Each row is a point on a landscape with many valleys, with its height.
From any point a ball rolls to the lowest of the 4 points nearest to it. It stops when none of these is lower. Distance is the straight distance between rows; heights are no part of it.
J_479: [-39   6  21 -30  18 -68  70 -57  49  36  -2   9   7 -46  27 -99  15  25
  25 -58]  height 2.16
J_20: [-22 -37 -26   4  31 -39  -6 -12  45 -14 -26  -9  -1   7  13 -53 -17 -14
   8 -53]  height 1.81
J_167: [ -5 -26   3  -9 -21  59  -3  14 -42  -9 -16 -14 -26  -9  10  76  31 -35
 -27  48]  height 5.24
J_766: [ 24  24 -13  26   9  47 -68  72  -1 -21  38 -29 -37  31   8   5  -2  26
  28  21]  height 4.74
J_439: [ 66  60  -7  42  26  54 -87  46   5   4  15 -65 -38   3  17 -60 -10  72
   9  34]  height 4.04
J_57: [-31 -20   9 -25  10 -42  37 -54  55  -5  12  58  17 -31  24 -16  32 -39
   4 -40]  height 5.68
J_513: [-11 -41   5 -10 -41  41   1  17 -52 -13 -21 -19  -7  -6  -2  85  11 -38
 -42  36]  height 5.34
J_905: [-13 -33  25 -13 -43  39  -2   8 -23 -15 -31 -18  20  -4  -1  56   9 -30
 -32  12]  height 5.88
J_950: [-53 -78  21 -55 -59   2  47 -75  11 -21 -20  71  17  -8  11  44  44 -59
 -50 -39]  height 7.85
J_665: [-22 -47 -22   5 -11  -2   5   8  15 -37  -9  -2   4  25 -10  18  -4 -35
   1 -32]  height 5.46
J_114: [ 21  37 -30  -3  -8 -25  21  -5 -22  29  29   9  13 -11  -6  31   2  -6
 -29  15]  height 1.40
J_283: [-16 -24 -18  10  26 -47   5 -23  46   3  -9  15   5  -6  27 -61   3 -31
  11 -38]  height 4.64
J_994: [ 46  53  -7   0  20  37 -69  17  -2  26  21 -44 -28  -6   6 -47  10  65
  10  61]  height 1.66
J_592: [-55 -80   6 -14  11 -32 -12 -53  56 -19 -16  36 -25  12   5 -29 -11 -37
  22 -72]  height 7.42
J_913: [ 42  53   4   8  29  32 -36   7 -12  33  26 -14 -15  -7 -13 -30  19  49
   3  91]  height 2.86
J_231: [  9  41   0 -10  26 -47  16  13   6  40 -17 -22  -8  -3  26 -75 -49  62
  18 -19]  height 3.23
J_909: [-21 -18 -39   9  21 -18 -20  20   3 -20 -11 -19  11  15   2 -24 -30  -6
  18 -16]  height 3.72
J_857: [-41 -85  31 -13 -17   7  24 -47  37 -11 -23  31 -19  17  13 -11   2 -32
  -2 -90]  height 6.93
J_296: [-24 -35 -20   5   7 -19   0  22  10 -39 -17 -17   3  24  -5  -6 -24  -1
  22 -12]  height 4.02
J_224: [ 31  49 -43  -5  12 -15   9 -11 -22  30  36  -2  -9 -11  -7  11   8  28
  -8  53]  height 1.73
J_360: [ 16  48   6   0  11  23 -50  54 -16   9 -15 -29 -23 -15  17 -57 -34  63
  47  14]  height 4.80
J_569: [-30 -80  35  -1  -5 -15  24 -42  11 -19 -18   5   6  18 -16   2  -1 -36
   4 -72]  height 6.53
J_438: [ 26  75   5 -18   8  -4  -8 -20   4  31  34   2  14  13  -3 -10 -30  42
 -25  50]  height 1.67
J_385: [-26  12   5  10   2 -40  -5  21 -10  10 -23   0   1   3  20 -66 -30  41
  33   4]  height 3.65
J_879: [ -4   4  10   8 -29  26 -28  45 -30  -2  22 -14 -43  14 -29  27 -15  -1
   6  16]  height 5.07
J_771: [  2  34 -21  -2  32 -34   2  -3   5  11   0 -12  25 -25  11 -26 -43   6
 -14 -26]  height 3.76
J_517: [ 17  -6 -17   6  -5 -30  31 -26  15  -4  12  30  36 -22  -7  38  23 -41
 -11 -15]  height 3.53
J_646: [-10   1 -26  21   1  -8   0  29 -16  13  -2 -42 -12  13  31 -63 -22  24
  23 -17]  height 4.41
J_138: [-20  27  40  -4  13 -43  57 -41  40  34   4  18  16 -40  27 -87  11   9
  32 -40]  height 3.99
J_151: [ 10  -5 -31   3 -10 -16   8   6  -4   4   7 -12  20  10   5  16 -17  -9
   5  14]  height 0.57
J_893: [-11 -37  19  -7 -30  42  64  -3 -11  -3 -32  21  36 -12   8  74  33 -52
 -34   0]  height 6.97
J_436: [ 31  64  23 -13  24 -21  -4  18  -6  23  21 -21 -13 -20  14 -51 -41  53
   6   7]  height 2.96
J_221: [ -8  10 -11  25  22 -46  32 -19  38  20 -25   6   2   7  26 -62 -10  11
  22 -56]  height 4.24
J_693: [ -4  -6 -14  23  10 -37   0 -27  24  -1 -29  -6  10   0  -7 -47 -15  -8
  16 -44]  height 4.09
J_945: [ 17  40 -20  -1  12  -3 -33   9 -18  23  10 -18   7   0  10 -35 -35  20
 -16  25]  height 2.54
J_474: [-42 -10   9 -30  21 -58  25 -43  61   0  -5  23 -13 -13  39 -74   2 -26
  18 -70]  height 6.22
J_39: [  7  17   0   1  -7  36 -14  42 -43  10  22 -21  -8  25 -16  49  18  -7
  -2  68]  height 3.89
J_776: [ -7  13  -4  10  32 -56  11  -6  -2   9 -47  -6  13   3  29 -88 -18  24
  22 -27]  height 3.73
J_866: [  3  -9 -10 -24 -12 -21  58 -44  30   5   3  58  56 -25   5  12  43 -44
 -15 -44]  height 4.59
J_59: [-57 -31  -1 -23  16 -37  18 -58  40  -5   7  56  16   5  12 -20  21 -55
  -4 -61]  height 7.14
J_207: [ 18  62  27  14  26 -43  21   2 -13  31  11 -21  23 -23  -4 -75 -14  41
  -3 -15]  height 3.13
J_77: [ -24  -28   -8    3    8  -55   34  -51   66   27  -12   17   -3  -22
   40 -107   11    0   36  -73]  height 5.81
J_189: [ 50  47  47  -1  26  12 -59  42  -6  35  22 -48 -26  -8   9 -55 -19  61
  17  42]  height 3.85
J_432: [-10 -11 -15  11 -20  13 -40  42 -31   6   9 -16 -22  22  13   0 -16   7
  24  14]  height 4.34
J_660: [-42 -35   1  31 -28  70 -54  62 -15 -32 -39 -53 -16  34 -13  22 -13   1
 -14 -22]  height 2.50
J_307: [-16 -38  20   5   8 -46  19 -25  24 -11  -1  42  15 -23   3 -15   2 -26
  -3 -30]  height 5.54
J_375: [ -8 -49  18 -31 -20   2  52 -32   0 -17   3  54  37 -31 -10  68  43 -43
 -29 -24]  height 5.82
J_795: [  6   9 -42   9  -3  -8 -18  22  -6 -19   5  -9  31  14   1  -9 -21   6
   9  -7]  height 1.91
J_846: [  3  20  15  -6 -19 115 -22  10 -48 -13 -31 -17 -12 -23 -15 102  21 -14
 -28  94]  height 5.27
J_632: [-27 -16  -3   1 -35  75 -44  32 -41 -20 -20 -24 -22  21 -18  52   7 -16
 -26  -2]  height 4.71
J_149: [ -5 -12 -14  11  -7 -20   5  32 -25 -24   1  -3   3  16  -5  49 -21  -9
 -14   1]  height 2.59
J_979: [ 47  64 -10 -14  15  34 -19 -13 -25  21  53   2 -11 -13 -22  27   5  39
   4 107]  height 2.72
J_936: [ 18  34 -13 -14 -12 -43  46 -51  23  18  15  36  48 -50 -14   7  13 -10
  -8   2]  height 2.33
J_214: [-21 -56  -1  21   8 -20  17 -15  38 -19 -20   6  -8  18   5  11 -10 -27
  14 -53]  height 4.67
J_733: [ 42  66  10  -6  21   0  -6 -37 -24  25  39 -17   8   6 -20 -30   4  48
 -15 102]  height 2.09
J_376: [ 14  16 -25  -2  -4  13 -32  23 -18   6  24  -6 -12   5  -3   3 -23  -9
  -1  41]  height 3.21
J_178: [ 11 -23   3 -15  -7  -4  33 -16   2 -31   3  20  23  -2  -1  66  12 -29
  -3 -31]  height 3.97
J_188: [ -3 -24 -13  12   0 -28   1  -5  15 -15 -16   3  12  15 -14 -17 -31 -17
  -8  -5]  height 2.26
J_614: [ 40  57 -24   0  16 -18  34 -28 -12  37   7   9  46 -41 -20  10   5  30
 -29  16]  height 1.68
J_397: [  9  -1  -8  33  -4  35 -54  87   1  -1  13 -35 -51  26 -29   6 -21  35
  16  13]  height 5.85
J_556: [-20  18  39  25  32 -71  46 -12  36  52 -15   7  -7 -14   1 -95 -10  19
  34 -50]  height 4.31
J_19: [ -1   9   0  -3  19 -27  22 -45  43   6  10  31  28 -30 -25  -2  14 -43
  -4 -35]  height 4.10
J_505: [ 11 -19  -6   5 -20 -23  25   8 -20   5   9  27  22  -5 -21  47   9   6
   4   4]  height 2.02
J_297: [ 32  16  -9  -2  14  73 -15   2  -5   0  46   0 -27   4  -9  54  20  23
  37 106]  height 3.98
J_28: [-22 -27  -1   3 -30 -40  45 -32  27 -35  13  68  15 -10   3  31  34 -20
  -5 -24]  height 6.25
J_529: [ 40  63  18  -9  12 -35  25 -52 -21  39   1  34  27 -46  -9   9  35   3
 -17  17]  height 1.96
J_856: [-42 -59  -4  14 -11 -21 -23   7   3 -25 -39 -26 -14  37   3 -26 -27 -19
  25 -40]  height 4.17
J_125: [ 49  29 -11   8  26  50 -68  51 -13  12  29 -33 -37  13   1   4  -2  38
   0  38]  height 3.67
J_898: [ 26   8   1  30  14  79 -66  75 -10 -18  14 -37 -47  21 -27  50   0  39
  12  48]  height 5.60
J_13: [-29 -35   6  10 -45  46 -31  78 -19 -32 -35 -52 -32  25 -10  15  -7  -7
  -6   5]  height 4.58
J_545: [ -2   7   5  -8 -12  81 -44  38 -27 -26  -9 -28 -42  24  -9  59  29  -7
 -19  37]  height 4.87
J_727: [ 23  54  -3 -24  19   1 -34   0 -16   1  36 -32   3   3 -14  -1  -8  31
  -6  62]  height 2.01
J_784: [ 53   4 -16   7 -18 -10  47   2 -34   3  30  -8   0  -9 -17  79   0   3
 -13  31]  height 3.15
J_127: [  8  44   8 -20  14 -55  41 -22  36  38  -2  45  56 -41   3 -24  36   3
 -10 -13]  height 2.78
J_907: [-20  14  17   8  26 -37  31 -11  24  31 -50 -28   4 -10  34 -96 -17  10
  32 -46]  height 4.32
J_604: [-13 -62  26 -14 -40  16  16 -13  -3 -30 -50 -11   6   3  -8  50  15 -32
 -36  -8]  height 6.70
J_74: [ 31  17 -23  -6   1  42   4   2 -54   2  51   0 -20  -6 -27  55  20  19
  -1  97]  height 3.31
J_676: [ -6 -23 -15  17  -7  17 -35  56 -19 -24  -4 -10 -18  41 -25  10 -11   7
  19 -12]  height 5.61
J_396: [-31 -59  36  -4 -17  -7  27 -61  32 -28 -17  62   5  27  11   8  23 -23
 -17 -65]  height 6.74
J_250: [ -5  38 -18   9  13 -12 -54  51   0   2  12 -21   0  13   0 -28 -51  31
  21  -2]  height 3.57
J_267: [  1  21  14 -21 -17  59 -30  28 -52 -12  -1 -32 -46  15 -13  76   9   1
 -15  74]  height 4.44
J_488: [  6   2   7  11 -22  71 -35  56 -22   5   7 -38 -47  16  -8  42  -9  -8
  17  23]  height 5.02
J_475: [-17 -11  15 -14 -26  47 -21  27 -45  -5 -10 -34 -14   9  -2  79   8 -13
 -18  49]  height 4.88
J_378: [-17   1   4   0  19 -44  46 -46  47   8  23  83  48 -31  19 -35  18 -37
   4 -28]  height 4.72
J_358: [ -3  19  -1  13  26 -38  24 -35  35   5   2  45  34 -29  26 -61   8 -19
  -5 -25]  height 3.70
J_687: [-13 -20  18 -10 -28  36   6 -23 -23  -2 -53   1  18  -9 -22  59  34 -38
 -49   2]  height 6.17
J_915: [ 41  61 -23 -12   8 -10  38 -26 -42  31  45   6  22 -26 -30  27  12  32
 -16  71]  height 1.98
J_502: [ 27  44  -2 -11  -5 -26  38 -41   0  12  25  45  31 -42 -22  29  29  -8
 -21  18]  height 1.88
J_518: [ 39  33 -33  12  -6  31 -55  48 -21   5  37  -9 -30  28  -9  -2 -25   7
  22  53]  height 3.84
J_773: [-42 -73  -2   8   5 -27   5  -6  22 -33 -29 -23 -35  44 -11 -12 -15 -23
  -5 -49]  height 0.52
J_788: [ 26  55   0 -14  31 -33  27 -34  11  14  24  25  44 -20  14 -32   7   2
  -5   8]  height 2.77
J_204: [ 17  17   9   7   9 -49  24 -30  24   4 -12  13  32 -21  19 -42  -2   2
  14 -28]  height 3.27
J_349: [ 51  25   3  10  11  37 -83  52   5 -14   2 -33 -41  21  -7  -6 -26  56
  24  18]  height 4.86
J_101: [ 52  66  33 -21  42   7 -31   1 -21  32  42 -38 -18 -10  -5 -42 -22  55
   7  53]  height 3.44
J_473: [-37 -44   3  -6 -26   1  64 -50  16 -27 -18  84  21  -1  29  45  46 -43
  -9 -54]  height 6.37
J_382: [ 28   4  -2   5   7  49 -28  29 -22   9  38 -14 -45  27 -20  34  10   6
  34  38]  height 4.43
J_34: [-27  -2  12  23 -44  87 -51  91 -19 -25 -34 -46 -59  29 -22  51  24   8
 -16  -3]  height 4.75
J_912: [-30 -46  14  -7 -37  33 -18  38 -33 -21 -18 -19   9  32   1  24 -24  -6
 -13 -22]  height 5.96
J_647: [-41 -88   9 -11 -27  17   4  -5  -9 -24 -31   7  13  26  -1  36  -8 -15
 -19 -29]  height 6.77
J_143: [ 14 -11 -28  26  20 -30  31 -18  -1 -12  16   7  22   3 -14  14  -4  -9
   6 -26]  height 2.39
J_730: [-27 -58  11   5 -19  -8  34 -38  -2 -36  -7  46  30   3   9  38  20 -37
 -25 -35]  height 1.51
J_148: [-29 -75  25  -6 -27  13  20 -21  17 -37 -52  -1  -3  31  14  18  -3 -39
  -6 -55]  height 6.26

For each start below, name the point where the ball stops.
J_231: J_438
J_59: J_151
J_127: J_151
J_360: J_438
J_358: J_151

Call two points neighbours if one is among the 4 nearest of the other. Go from one point of each pair to the other, from neighbour to neighbour, staying as low as possible. Name the highest point that can't be avoided.
J_151, J_438: J_224
J_20, J_660: J_545
J_151, J_994: J_913
J_479, J_730: J_138
J_438, J_730: J_178
